Each row is a point on a tangle of strands that fork and nearly touch. The rows are in no order.
(in the rows, 128 means zero)
Two points are linked if the straight distance between their rows is under 120. Some points are linked to none.
K_98: [102 132 26 142 85 167 187 131 127 178 116 153 99 139 214 126 169 164 138 94 78 151 113 145 100 133 116 191]
K_537: [152 129 177 72 210 153 108 148 128 146 121 133 148 99 76 131 129 148 143 136 207 111 141 127 156 145 147 177]
K_899: [91 94 84 170 87 130 148 127 120 136 136 131 70 132 174 124 144 140 123 117 62 125 132 152 97 101 134 113]
K_585: [103 143 40 127 38 164 159 125 109 189 108 125 131 127 143 125 133 173 94 118 102 123 105 157 91 101 96 175]
K_629: [129 89 173 163 74 105 101 161 138 76 105 92 40 129 106 65 85 98 70 163 83 136 80 142 120 117 161 77]
K_706: [160 103 167 125 148 141 114 153 150 115 121 126 109 108 129 105 115 132 129 118 161 134 122 121 127 153 142 151]
K_358: [104 75 129 131 135 169 142 167 156 135 103 143 22 104 159 64 141 167 116 96 131 127 116 156 95 146 178 205]
K_357: [121 164 131 127 72 154 141 108 111 164 126 87 159 124 60 123 105 133 73 182 125 136 116 121 126 99 100 131]
K_990: [109 131 64 107 88 149 154 145 79 167 111 141 57 117 155 114 136 211 101 107 120 126 123 163 122 113 142 189]
K_962: [181 167 177 193 123 93 119 133 157 68 121 103 113 130 168 110 94 42 143 166 61 194 121 127 171 160 157 96]
K_977: [128 118 61 125 94 100 149 95 122 132 141 156 195 142 199 179 143 125 149 77 126 128 133 105 103 137 72 105]
K_958: [159 119 180 181 131 133 123 137 195 85 119 123 119 119 163 93 120 62 143 141 106 163 110 117 120 168 138 132]
K_418: [146 140 120 155 100 148 154 86 172 117 118 121 181 131 167 146 129 78 132 135 124 157 105 100 113 165 97 131]
K_94: [129 194 182 123 188 152 112 115 140 154 137 124 198 137 31 120 136 81 128 193 124 103 154 141 157 115 129 105]
K_821: [111 149 144 103 125 160 107 121 144 178 130 123 197 140 39 109 127 106 96 172 165 81 115 116 104 106 89 124]
K_338: [103 36 137 134 118 148 112 158 168 109 115 153 101 120 159 78 119 137 118 81 150 87 104 121 74 123 118 138]
K_906: [158 121 187 115 201 150 112 129 184 130 129 158 190 112 101 121 149 86 171 110 194 104 142 122 136 164 143 150]
K_725: [102 104 161 150 86 142 108 143 134 101 127 115 109 131 84 84 102 123 83 153 112 98 102 124 99 100 119 87]
K_992: [140 108 159 160 60 91 118 136 132 64 117 98 71 139 143 101 87 102 95 147 81 154 91 126 127 125 145 71]
K_66: [116 127 114 169 154 147 137 117 142 144 148 136 135 132 157 144 144 117 156 117 98 122 152 137 109 120 129 112]
K_793: [105 106 73 170 87 126 176 148 157 103 109 109 49 134 234 118 160 148 145 106 64 194 70 122 115 177 151 179]
K_421: [144 185 217 71 205 109 89 144 123 107 127 136 187 112 24 130 131 75 149 158 169 114 149 130 196 134 150 105]
K_173: [136 136 35 118 104 131 181 128 119 146 111 148 111 144 234 148 154 175 146 77 120 168 108 112 116 163 113 189]
K_891: [154 100 127 147 143 118 140 161 151 97 116 121 58 123 208 111 132 134 152 99 131 191 101 103 133 181 170 190]
K_196: [111 157 168 157 139 91 103 140 98 100 161 110 86 145 71 110 107 108 130 167 49 91 162 145 157 74 157 28]
K_704: [137 125 186 66 219 146 95 135 155 151 126 159 190 113 59 129 150 121 155 119 212 92 136 125 139 147 136 153]
K_12: [151 140 141 137 155 188 143 114 195 171 120 131 174 124 104 118 141 89 129 145 164 126 125 123 115 160 121 182]
K_217: [103 134 29 138 79 164 170 119 114 208 122 148 130 126 181 135 153 161 127 100 101 120 124 163 91 104 103 187]
K_952: [152 143 116 83 199 95 134 122 88 134 145 142 134 117 161 188 146 154 185 96 163 149 178 129 174 151 146 138]
K_399: [92 100 89 94 119 124 104 148 96 152 130 163 140 145 102 127 117 189 109 99 158 59 136 135 95 81 93 129]
K_453: [136 95 136 110 166 155 123 111 190 143 133 171 199 132 140 137 148 95 165 81 179 91 134 115 106 170 114 151]
K_289: [107 148 100 75 163 107 117 90 127 178 142 163 242 148 78 182 170 109 166 125 175 91 163 139 142 125 96 109]
K_596: [170 125 92 91 167 123 160 119 110 131 126 144 141 123 179 169 138 144 173 83 180 156 143 107 162 181 123 169]
K_854: [160 142 150 182 62 114 143 126 155 81 103 81 66 132 161 106 104 85 96 163 67 215 70 119 146 160 169 140]
K_68: [152 169 132 166 134 74 127 106 98 87 160 108 117 143 143 164 119 99 162 143 65 152 168 134 172 108 143 51]
K_895: [62 99 146 127 134 173 104 159 117 166 123 117 68 109 67 61 124 159 67 151 122 76 110 153 95 70 139 136]
K_100: [107 112 169 118 116 146 101 142 138 127 126 122 147 129 71 96 101 128 98 148 151 87 105 108 97 108 102 106]
K_541: [140 170 119 95 212 118 135 96 105 164 147 139 169 116 120 189 161 128 179 127 157 133 186 145 179 140 139 146]
K_500: [83 109 81 110 114 147 125 145 78 170 121 137 88 130 123 118 124 199 97 115 125 85 143 156 103 79 130 154]
K_830: [125 82 98 115 136 139 134 127 164 134 134 167 155 139 191 131 142 137 159 69 154 103 127 109 84 152 109 155]
K_226: [133 127 135 103 140 163 125 121 157 169 130 131 183 124 88 126 137 126 113 139 190 109 126 124 107 136 105 161]
K_303: [135 134 109 139 114 154 157 145 125 140 120 104 20 104 151 88 148 170 105 138 91 183 101 164 135 147 196 213]
K_997: [64 82 145 167 157 131 102 132 133 118 148 155 109 137 106 93 139 119 130 126 84 50 137 154 80 74 120 68]
K_886: [84 69 169 153 144 134 88 142 161 98 137 171 155 140 117 86 133 98 133 105 131 54 115 125 71 103 100 68]
K_498: [160 178 139 131 182 138 147 90 138 142 135 126 184 118 116 174 163 84 160 148 155 160 167 133 178 153 136 138]
K_488: [156 130 98 151 104 111 162 146 144 92 110 98 65 136 225 135 137 131 147 121 99 232 73 89 147 188 157 180]
K_567: [136 169 117 125 149 143 130 119 112 172 136 99 101 117 102 139 129 164 118 156 119 146 154 151 157 106 151 150]
K_509: [102 151 83 94 173 141 108 101 132 217 149 158 225 152 61 161 157 121 139 156 153 72 160 151 128 99 89 146]
K_577: [149 152 48 98 132 123 170 122 100 155 121 126 140 131 186 159 144 171 144 97 164 167 141 113 151 162 115 174]
K_750: [139 183 142 107 181 143 133 84 135 178 140 127 206 139 53 163 156 88 139 171 152 117 166 141 166 129 120 126]
K_438: [164 136 116 120 95 112 143 119 108 100 113 103 130 118 150 154 109 134 125 121 160 170 119 100 151 161 115 137]
K_690: [116 117 162 153 67 98 105 127 131 66 130 115 124 141 118 103 84 112 102 142 104 110 103 111 109 107 109 50]
K_54: [73 76 127 125 100 189 116 154 131 160 113 142 75 116 91 58 132 165 70 121 132 82 93 145 76 92 131 168]
K_694: [150 137 148 161 78 118 132 86 168 70 112 125 191 140 161 139 110 65 129 137 98 145 106 97 118 149 86 79]
K_539: [123 132 154 123 107 123 112 114 144 116 143 143 213 144 102 136 129 95 134 129 150 96 131 113 109 129 86 72]
K_279: [148 133 143 162 145 166 153 102 189 146 128 120 168 124 148 128 144 78 149 134 137 152 131 117 122 157 116 162]
K_532: [105 72 161 106 142 104 83 166 102 106 136 145 101 116 100 109 109 165 118 99 159 77 129 115 100 94 126 98]
K_848: [93 65 116 123 92 158 132 150 131 142 105 147 62 122 145 73 125 172 91 92 145 106 92 142 74 128 142 174]
K_102: [140 123 91 138 121 89 143 102 125 92 147 147 173 144 208 183 150 117 188 81 114 154 135 94 124 155 95 91]
K_317: [138 130 141 174 99 92 135 107 153 66 136 125 144 144 178 148 120 84 146 123 84 150 120 115 120 144 108 70]
K_188: [140 149 196 99 110 87 77 131 114 50 119 129 182 139 57 111 94 86 128 145 145 110 107 95 149 123 107 44]
K_698: [171 185 120 169 88 111 160 81 130 85 117 93 155 145 169 160 121 82 135 156 85 201 121 94 175 159 117 107]
K_649: [135 81 98 90 158 125 127 153 128 126 136 174 117 132 182 124 129 176 155 57 178 108 145 121 106 152 132 165]
K_815: [153 179 100 146 42 125 166 81 112 119 115 86 171 145 139 162 110 97 99 161 104 183 104 96 156 142 96 118]
K_400: [102 150 86 139 36 167 156 109 107 185 125 102 136 127 106 124 125 147 79 148 91 134 96 142 101 90 90 136]
K_482: [102 71 131 87 104 103 90 153 101 107 133 151 146 142 103 127 115 164 117 86 169 71 116 96 84 87 91 95]
K_258: [172 174 148 193 96 87 144 102 143 68 116 92 124 152 168 142 108 55 137 171 60 202 111 100 171 165 136 90]
K_430: [126 147 85 85 142 100 136 90 93 152 143 153 219 146 105 191 150 128 154 111 169 122 167 126 157 133 96 108]
K_359: [89 118 132 70 178 136 73 144 120 181 142 168 190 144 53 124 138 156 126 138 189 46 126 129 86 96 96 140]
K_863: [163 171 131 149 169 128 151 104 121 131 143 105 133 118 145 165 142 107 153 146 120 181 167 129 165 143 146 129]
K_615: [145 176 116 149 151 105 148 108 89 129 151 103 106 129 140 179 136 127 159 151 89 167 168 136 177 120 146 93]
K_559: [149 148 73 77 115 86 150 101 69 122 131 118 174 132 131 202 133 148 138 109 186 157 152 101 172 148 105 122]
K_91: [69 78 100 167 108 131 121 124 125 139 135 155 104 128 140 114 137 128 119 108 84 78 151 151 71 73 112 89]
K_818: [135 122 97 87 175 111 121 158 83 138 122 136 71 118 158 147 120 216 143 92 162 121 170 140 149 123 166 167]
K_313: [145 105 165 155 147 104 107 180 122 105 129 98 15 108 117 96 103 125 102 160 94 159 118 169 151 123 204 126]
K_267: [152 117 142 112 117 140 129 155 120 129 124 107 74 104 123 105 111 173 101 122 158 152 121 123 137 130 153 167]
K_589: [111 167 204 73 206 95 80 132 126 112 131 170 203 129 50 137 164 100 182 126 166 86 141 128 153 111 151 77]
K_740: [121 151 91 124 111 180 156 139 119 177 116 119 65 102 147 98 144 190 95 127 125 153 123 171 128 138 170 221]
K_657: [102 156 119 129 151 171 135 121 110 194 133 112 110 111 93 131 129 159 102 162 111 103 155 165 128 89 141 165]
K_129: [122 128 88 95 71 120 129 109 96 149 129 126 188 139 101 159 119 149 104 132 160 109 125 103 117 110 77 114]
K_653: [113 177 179 138 154 175 110 133 136 166 141 95 132 127 34 102 113 106 102 206 113 99 140 137 134 84 128 117]
K_84: [149 111 91 128 167 120 158 169 121 117 114 129 30 128 207 121 150 189 153 94 120 174 134 131 140 168 179 198]
K_641: [135 110 114 165 128 77 132 122 144 66 147 145 128 148 209 158 141 97 180 97 83 148 129 102 115 142 128 77]
K_637: [139 161 138 134 32 135 139 102 111 127 122 80 148 140 94 128 88 121 74 164 109 150 92 104 142 117 98 112]
K_724: [145 95 187 136 164 99 93 173 140 87 139 126 85 110 118 93 100 119 138 123 128 118 127 130 128 129 157 102]
K_335: [171 162 176 77 181 126 119 140 107 128 118 111 139 102 55 141 117 127 127 159 199 147 151 123 187 145 147 160]
K_562: [105 154 117 118 190 157 121 116 119 203 147 133 162 132 86 158 145 141 140 160 120 81 179 163 137 87 121 141]
K_378: [134 158 101 107 165 132 146 134 90 168 134 114 80 111 151 156 130 193 131 130 124 140 165 155 157 121 163 168]
K_663: [170 187 203 99 187 118 97 141 108 112 121 100 136 98 38 126 104 97 130 175 165 148 148 138 203 134 153 132]
K_620: [122 143 133 141 84 103 122 77 156 94 121 145 235 149 134 148 121 70 132 134 113 108 116 110 109 146 74 55]
K_557: [121 111 182 122 148 99 90 156 109 86 146 130 109 130 89 115 110 138 132 126 122 97 136 128 130 101 144 68]
K_745: [103 120 72 132 57 128 145 108 121 156 128 145 167 137 162 155 127 129 121 108 115 113 120 118 93 99 73 105]
K_820: [144 141 69 74 61 99 157 98 82 134 113 114 182 137 134 179 115 160 109 102 181 142 121 96 153 141 81 132]
K_607: [112 89 158 148 115 130 117 120 170 97 131 154 173 139 144 104 122 98 134 107 129 92 114 121 82 121 101 86]
K_138: [113 40 171 158 129 131 98 158 173 81 124 145 83 113 143 63 111 107 104 100 133 98 86 124 79 134 130 112]
K_175: [123 57 161 151 166 117 93 171 152 91 126 143 47 114 147 82 123 125 128 112 120 108 125 145 107 127 169 122]
K_602: [176 178 150 117 110 58 130 91 95 46 124 110 175 133 125 172 109 76 149 131 136 172 132 96 197 162 121 67]
K_224: [123 133 142 179 122 80 121 127 106 89 151 104 66 140 139 131 111 116 139 152 49 129 159 149 146 94 151 50]
K_157: [91 141 172 134 141 172 109 144 126 163 132 101 80 116 39 84 111 137 69 194 104 96 121 146 121 71 142 125]
K_402: [106 96 88 175 61 130 164 131 143 108 121 121 52 137 205 115 146 125 114 115 54 176 87 135 100 139 145 142]
K_956: [156 132 146 144 135 134 143 165 118 130 114 89 13 99 137 107 119 152 106 157 95 199 111 166 156 149 199 185]
K_351: [124 73 117 96 191 111 106 159 97 123 134 162 83 122 157 136 129 198 149 72 160 91 164 137 122 118 157 143]

Follow the links from the first point to the second, and from the first to the third. Name the last point that the two ways share.
K_100; K_997; K_745 -> K_694
K_196; K_357; K_358 -> K_498
K_258; K_157; K_224 -> K_498
K_629; K_129; K_886 -> K_694

A fork is a point with three links. Follow the links from the first point to the second and name the forks in between, in order.
K_98; K_895 -> K_498
K_402; K_289 -> K_694
K_706; K_863 -> K_724 K_848 K_498
K_952; K_358 -> K_498 K_848
K_399; K_895 -> K_724 K_848

Name the points in between on the shortest way along the links from the first point to the second, in order.
K_990; K_541 -> K_500 K_399 K_482 K_532 K_557 K_724 K_175 K_138 K_338 K_848 K_54 K_895 K_157 K_653 K_94 K_750 K_498
K_279; K_818 -> K_418 K_694 K_317 K_641 K_102 K_977 K_745 K_129 K_820 K_559 K_430 K_289 K_509 K_562 K_657 K_567 K_378
K_818; K_663 -> K_351 K_649 K_830 K_453 K_906 K_704 K_537 K_335
K_585; K_541 -> K_217 K_98 K_173 K_577 K_596 K_952
